Each row is a point on a tangle of strands that fork, close into loops and nearly touch. The rows are in no order.
Two points are linked if the straight distance between their rows is under 92.9. Some points are linked to none.
z576: [ 12   5 -13 -31  15  30   0  18   4  15  17  20 -38  -4   0 -10  29  14
   7  39  -7 -16 -13 -11 -16   6]
z341: [ -7 -17  16   4   9 -58 -22  15   1   8  47  13   0 -22 -15  31 -74  30
  13 -49  52  19 -57   8 -32 -34]
z844: [-15 -58 -22  12  -7  -8   7 -52 -13 -27 -30 -21 -12  37  20 -23  17 -33
 -31 -46 -18  52 -13   0  -7  18]
z578: [ 23  65  20 -11 -30  -1  -8   9   0 -10   4 -31  21 -14  13 -34 -13  18
  -5 -32 -15 -15  41  -2  20  18]
z418: [-14  11   0   4 -40   4  31 -49  20 -44 -11 -34   4  34   8 -14  34  -5
 -46 -17 -16  38  44   7  21  30]
z939: [-24 -12   3  24  -2  -5  -4 -14  -4  -5 -13  10 -71  18  32 -15  18 -12
  -6 -34  17  11 -38  12 -19  14]
z426: [ 19   6   1  -1 -35 -20  -7  -9 -12 -25 -15   1   6  42  -3  -9 -13 -36
  13 -27  15  25  16  39  -2 -28]
z474: [  6  17   7 -26   4  32  13  -4  20  -2   2  25  19  -7   7  17  13   1
   4  66  -3 -28  24  -7  -3 -29]
z489: [ 31  30  -1 -28   6 -12 -11  36   2  41  28  35  26  10 -30  39 -43  19
  -1  32  13 -21   1   8 -13 -31]
z360: [-13 -30  23  -7  11 -42   5 -38  -4 -10  -4   4 -28  12  14 -14 -26   1
   3 -46   7  22 -55  10 -24 -18]
z875: [ 32   4 -16  -9  19  41   6  31   8  61  19  55  30 -10  -6   9   5  -7
 -14  71  -1 -26 -13 -21  -4 -33]
z542: [ 17  48  21 -47 -22 -16  14  -4  40 -25  20   3  -6  13   0  -4 -19  13
 -11  -5   8  10  15  27 -21  -3]
z299: [  5  10  13   8  37 -22 -29  22 -39  15   7 -14  11 -25   7 -10 -20  33
  28 -38 -12 -23 -39 -11  10  -9]
z579: [ -2  39  -4 -40 -24   4   8   0  23 -32  11  -4  -4  15  12 -11  14 -14
 -41  -4  -8  13   4  26   5   6]
z143: [ -6 -13  21  11  -7 -61 -19  10 -33   8  30  -5  16 -12 -25  20 -53   8
  24 -37  44   4 -41  -8 -11 -49]
z230: [-40 -26  -4  37  19   5 -15   9 -23 -28 -25 -12  -1 -14  33 -23  13  -5
  -1 -44 -21  -1 -14   2  21  17]
z633: [ 28  45  14  -3 -34 -39 -12  17   0   4   0  -5  12   5  -3  -4 -36  12
  10 -33  10 -16  23  15  -3  -2]
z560: [ -2 -19   2  18  20 -11 -33  30   0  10  15  30 -41 -17  18  12 -17  43
  25 -18  33 -18 -52   8 -50 -12]
z245: [ -4   9  15 -15   6 -14  15 -15 -13 -25  -4 -43  21 -25 -12 -20   0 -21
  36  -8  -5  -1  12  -8  30  -7]
z991: [-17  20   3   2  -1  20  -5  -8 -15 -25 -13 -40   2 -10   3  -5  29  11
 -19  -3 -29  -5  43 -13  50  46]
z152: [ 20  30  25  -1 -34   5 -16   6  19   5   6  45 -25   1  -1  23  -2  23
  18  24   2 -17   9   5 -22 -11]
z603: [ 23  30  18   5 -21 -18 -28  21  32 -16  23  30 -27 -12  -7   3   6  26
  19 -27  13  -7  -7  21 -34  -3]
z758: [ 18  -8  20   1   1  -3  -7   9  18  23  16  49 -30 -13 -20  19 -12  27
  21  40  29 -28  -8  -8 -28 -26]
z520: [-26   3 -32  29 -23  20   1 -14   5  -5 -32 -13  14  10  12  30  25 -31
 -43  20 -35  23  47  14  46  66]
z813: [ 21  26   4  -7  40  -3 -11  20 -24  14   7 -44  30 -36  -3 -39 -14  21
  28 -40 -19 -21   1 -31  20  10]
z294: [ 13  21  24  -7  22  -7   0   5   5  10  25  30   5  -9 -32   9 -10  22
  40  24  11 -37  14 -27   4 -34]
z657: [-24 -54 -13  21  13 -32  30  -8 -17   0 -20  11   1  14   6 -25  -5 -29
   3  -4  -3   1 -15 -32   0 -15]
z699: [  0 -13  -5   4  20  30  -9  35 -20  64  28  29   8  -9 -23  29  -8   3
  20  28  17 -21 -56 -22 -10 -34]
z30: [-18   1 -11  -5  -3  11  26 -19   2 -17 -15 -17   2  11   2  -5  34  14
 -18  34 -42  -1  45 -23  24  41]
z472: [ 10 -49  13   9 -14  17   8  -6   1  38 -13  29 -51 -12   6 -21   8  -8
   1  49  21  -6 -47  -1 -23 -11]
z160: [ 13 -52  10  -4 -29 -14  12 -46  -3  23 -28  14   2  24 -11  23  -6 -34
 -10  12  16  11 -34  -1 -33 -30]
z507: [-33   7 -28  28 -10  23 -11 -12  -7 -20 -15 -42  14  -4  -4  21  29  16
 -46   5 -36  11  69   1  54  77]
z287: [ -1  44  10 -19 -20 -11  31 -24   4 -10  -7 -39  37   0  -1   6 -10 -20
  34  20 -16  17  26 -11  25 -12]
z588: [  3  22  12 -17  11  23 -15   6  -7 -35   1   6  21 -15   1   3  26  10
  10  35 -16 -25  44  -1  21 -21]
z417: [ 13 -19  -3  -8 -18  -7  27  12   1  33   1  50  12  19  -7   8 -21 -25
 -11  69  18 -12   2  -1  -5 -46]
z363: [-24 -15   3   5  16  18  -2  35 -22  21  28   6  29 -11  -8   7 -19   7
  24 -15   2 -10 -55 -26 -14 -37]
z118: [ 24  26   6 -14 -19 -50  -1  14   2  16   6  15  21  15 -28  29 -34  -1
  18   2  24  -8   5  22 -10 -29]
z334: [ 17 -13  11 -11 -21 -40 -11   1  22 -17  15  33 -34  -6  -4  -5   1  -3
  -1  -8  24   8 -26  22 -36 -11]
z780: [ 54  42   8   2  25 -28 -44  33   7  40  41  54  -2 -20 -39  31 -14  37
  37   2  14 -10   1 -10  -5 -17]
z14: [-12  30 -24   7  14  48  15 -19  22 -14  -2  -8  19  -6  22  19  49   6
 -27  68 -42  11  59  -6  37  34]
z473: [ -8 -26  -4   6  12 -39  10 -24 -29 -15 -26 -48  13  -8  -2 -21  -5 -32
  21 -40  -5  17 -11  -5  23   5]
z460: [-18 -16   8  33  27 -22  -9   8 -35 -10 -15 -25   4 -17  30 -20 -14  15
  30 -51  -5  -6 -48   3  -1 -13]
z891: [ 11  10   6 -14 -42   0  13 -18  20  -9  -1  24 -27  32  14  -8  27 -19
 -39  15 -12  30  -3  29  -2  10]
z742: [ 10  13   8   8 -21 -26  -5  15  -4  -7  -3 -11  14  11  -2 -15 -29 -21
  17 -56  20  15 -16  35 -11 -17]
z175: [ 16  41  -9 -16  38  25 -14  29 -16  13  16   8 -29   8 -10  -9  32  23
  15  17 -19 -21  17  -9  17  18]
z203: [ -7 -59   0   5  -5 -30  10 -29  -4  42 -12  19 -24   6   2  10 -13 -16
 -10  -2  42  -5 -61  -8 -39 -30]
z207: [-17 -23  -9 -20  -6  28  25 -18   3  -2 -22   1 -13   4  10   4  14 -20
 -21  58 -25   6  13 -12  16  19]
z330: [ 23  59 -10 -18  37  29 -27  30 -20  24  20 -19  45 -32 -10 -15   6   1
  26 -24 -24 -14  15 -40  22  -7]
z529: [ 25  43   5   0  39 -10 -25  31 -15  10  19  -5 -33  -2 -11 -23   6  38
  25 -35   3 -19   5  14  14  22]
z158: [-38 -44 -29  24  -5  13  16 -25   0 -49 -15 -39 -14  17  16 -30  31  -9
 -34 -37 -18  47   8   2   6  47]
z734: [ 29  12   2  -3  38 -20 -32  32  25  39  56  37  -1 -25 -48  50 -30  32
  29   0  45  -8 -26 -10 -26 -15]
z312: [-13   9   9 -11   5  26  13  15   9   9   5   4  18  -5  -3  -6  -9  -1
  22  -7 -23   2 -37 -11 -11  -8]
z997: [  6 -37   6   0   3 -51 -14 -35  12 -18   8  29 -59  13  10  -6 -17  -8
  -3 -36  49  34 -42  17 -42 -18]
z183: [  4 -40  12  19   0  12 -20  14  11  29   9  45 -68 -14  12   4 -17  27
  17  27  46 -21 -43  -4 -44 -13]
z463: [ -2 -14  -9 -20 -21 -27  26 -37 -15 -20 -34 -38   8  38  -6  -5  -3 -22
  -7  -2  -9  19  42   0   4   3]
z165: [ -3  26   4  24  26 -12 -15  27   1  -9  19   5 -63   6  16 -26  15  39
  16 -47  17 -14  -7  12  -5  21]
z944: [ -8 -23  -9  -9 -13   6  15 -15   4  -3  -5  10 -42  35  17 -20  14 -33
 -18  -5   5  28 -35  15 -19   8]
z654: [  0   8   1  -1 -26  18  16  -7  29 -20 -22  17  27  21  22  10  10 -23
 -25  35  -4 -14  36  13  -4 -22]
z549: [-32 -55 -28  18  30 -28  12 -25 -26  -1 -36 -26   4   3  14  -5  -1 -38
   5 -30   2  16 -32 -12   1   4]
z708: [  0  25   7  20 -27  -3 -18  21  -8 -29   1 -25 -16   4  20 -38  -8  -5
   4 -73  16   3   2  27  -4   5]
z63: [  1 -27  11 -11 -17 -35   4 -46  -5 -19 -24 -21  -7  34   8 -20  -7 -13
 -19 -55   0  28 -15  15 -21  -2]
z471: [  8  59  25 -39 -22 -23  14 -17  21 -19  18 -11  14  -5   2  -3 -25  -9
  16  10   8   9  19   4  11 -31]
z544: [-10   8 -23   4  36  35  11   1   7   7  -8 -19  53 -29 -14  17   9  -6
  17  24 -44  -4  30 -32  29  22]
z513: [ 13  15   2  -3   4 -20 -44  44  12  -7  27  21  -9 -36   0   8 -19  30
  24 -42  30 -12 -31  12 -37 -19]
z984: [-28 -25 -30  29 -24  16  -2 -38  -5 -35 -41 -35   9  26   1  24  29 -37
 -35   4 -10  35  58  28  31  44]
z744: [  1  47  -6  11   6  21  34  -3  26  -8 -15 -57  33  14   2 -27   8  -6
 -29 -28 -14  -1  47  18  38  44]
z201: [-19 -40  10   8  10  -2  15 -16 -11  37 -12   8 -31 -11   9   8   5  -4
  13   7   9 -13 -61 -19 -20 -11]
z754: [ -6 -43  -8  13  -9 -11  27   6 -10  -1 -16  34   7  28  -1 -11 -10 -28
   2  32   8 -10  10  -7  -3 -34]
z171: [ -5  38   0  11 -13   5  43 -29  35 -16 -16 -27  13  42   4 -11  19  -8
 -29 -17   0   2  50  21  19  21]
z694: [-18  -9   3 -14  15   4   6   3  -2 -19  -8  -1 -19   9   3  -8  -3  -4
 -11  -7  11 -30  13   0   0  -2]
z280: [  6 -47  16  12   9 -46 -34  25   8  18  62  44  -8 -33 -24  53 -56  43
   3  -2  69  14 -52  -7 -40 -23]
z98: [ -9  14  12   2  39  33  23  -4  14  14   3  -2  17  -9 -15  -6  13   3
  26   8 -31 -21  -4 -29  16   7]
z87: [ 12  52  21 -11  15  35  -3  -4  20  18  21  28  35 -15 -10  24  -4  19
  19  25  -7 -31  15 -34  -4 -40]
z943: [ 11 -13   6   3 -16  37   3  14  -4  65   6  38  11 -22  -9  19   6 -12
  -7  61  -1 -12 -46 -21  -6 -24]
z128: [ 12 -29   7  -2  21 -13 -21  27  30  43  54  45 -13 -31 -30  46 -32  20
  -3  22  66 -13 -47  -2 -43 -20]
z298: [-33 -12 -15  26 -26   8  21 -37   4 -45 -14 -60   8   5   0 -25  21 -11
 -23 -38 -18  44  45  -7  33  54]
z703: [  7 -23 -22 -22 -14  56  20  12   3  27 -10  13 -19  -3  13  -6  18  -8
 -15  78 -10  -4  -6  -6 -10   4]
z988: [ -7 -65  -3   1  13  14  -1  10 -26   1 -29  -2  -3 -11   5  -2  24  13
  -2  27 -26 -20 -15  11  -7   8]
z621: [ 33  64 -11 -31  37  30 -19   7  -7   0  16 -28   5 -12  -4 -10  49  32
  -5   7 -32 -13  48 -10  30  22]
z186: [-11 -63 -30  14 -26  27   9 -31 -17 -15 -46 -20 -15  46   7  10  16 -33
 -18  33  -9  33  35  16   4  31]
z212: [-24 -32 -30   9  11   9  21  -8   9 -11 -23 -29  55 -20 -16  20  -1 -20
   3  31 -50  24  26 -12  13  29]
z996: [ -8 -32   9 -13  -1  -9  -3   1   9  26  19  31 -12  -2 -13  30 -36 -10
  -7   9  49  -7 -56   9 -34 -37]
z684: [  8  58  23 -19 -41  -8   3 -13 -17 -29   2 -55  19   3  15 -35 -16   5
 -38 -20  -6  14  51  20  44  29]
z217: [-18  21  -4  32  -5  14 -15  31 -22 -24  -8 -23  -9   4  25 -33  16   6
 -10 -54 -13  -4  17  10  22  28]
z553: [  0  -6  -4   2 -25   5   8   1  11 -33 -21  -3  43   9   0  -2   3 -36
  -5  -7  -4  -1  22  26  -6 -29]
z798: [ 14  53 -11   3  25  39 -18   5 -15 -11   2 -52  32 -19  -5  -8  32  23
 -13  -1 -32  -2  67   2  61  51]
z466: [ -3  -2 -28  12   6  68  -4   4  16   8 -13  21  11 -24  17  11  47  -6
 -27  76 -41  -5  39 -29  23  26]
z136: [-23 -56 -24  13  12  12  -1  11 -24  -3 -38 -30  21  -3   5  10   6  -1
  -4   8 -47   5   1   0   2  43]

How many points has the smallest loop of links through each point below? Write none if it is on no loop.
z621 -> 8
z183 -> 6
z529 -> none
z294 -> none

A fork is a point with three links, a tip a point with one. Leave the first point through the second and follow the links. Name the first fork or tip that comes.
z579, z542 -> z417
z549, z473 -> z939
z943, z699 -> z988
z997, z360 -> z744
z744, z171 -> z603
z988, z136 -> z875

A piece is two or more points that can be reached from each other along the links. Count, over all rows, the pieces, the separate loops (a circle has one, a figure eight two, a Y none), the forks (points with three links) and the tips (points with one).
pieces -> 4
loops -> 2
forks -> 11
tips -> 15
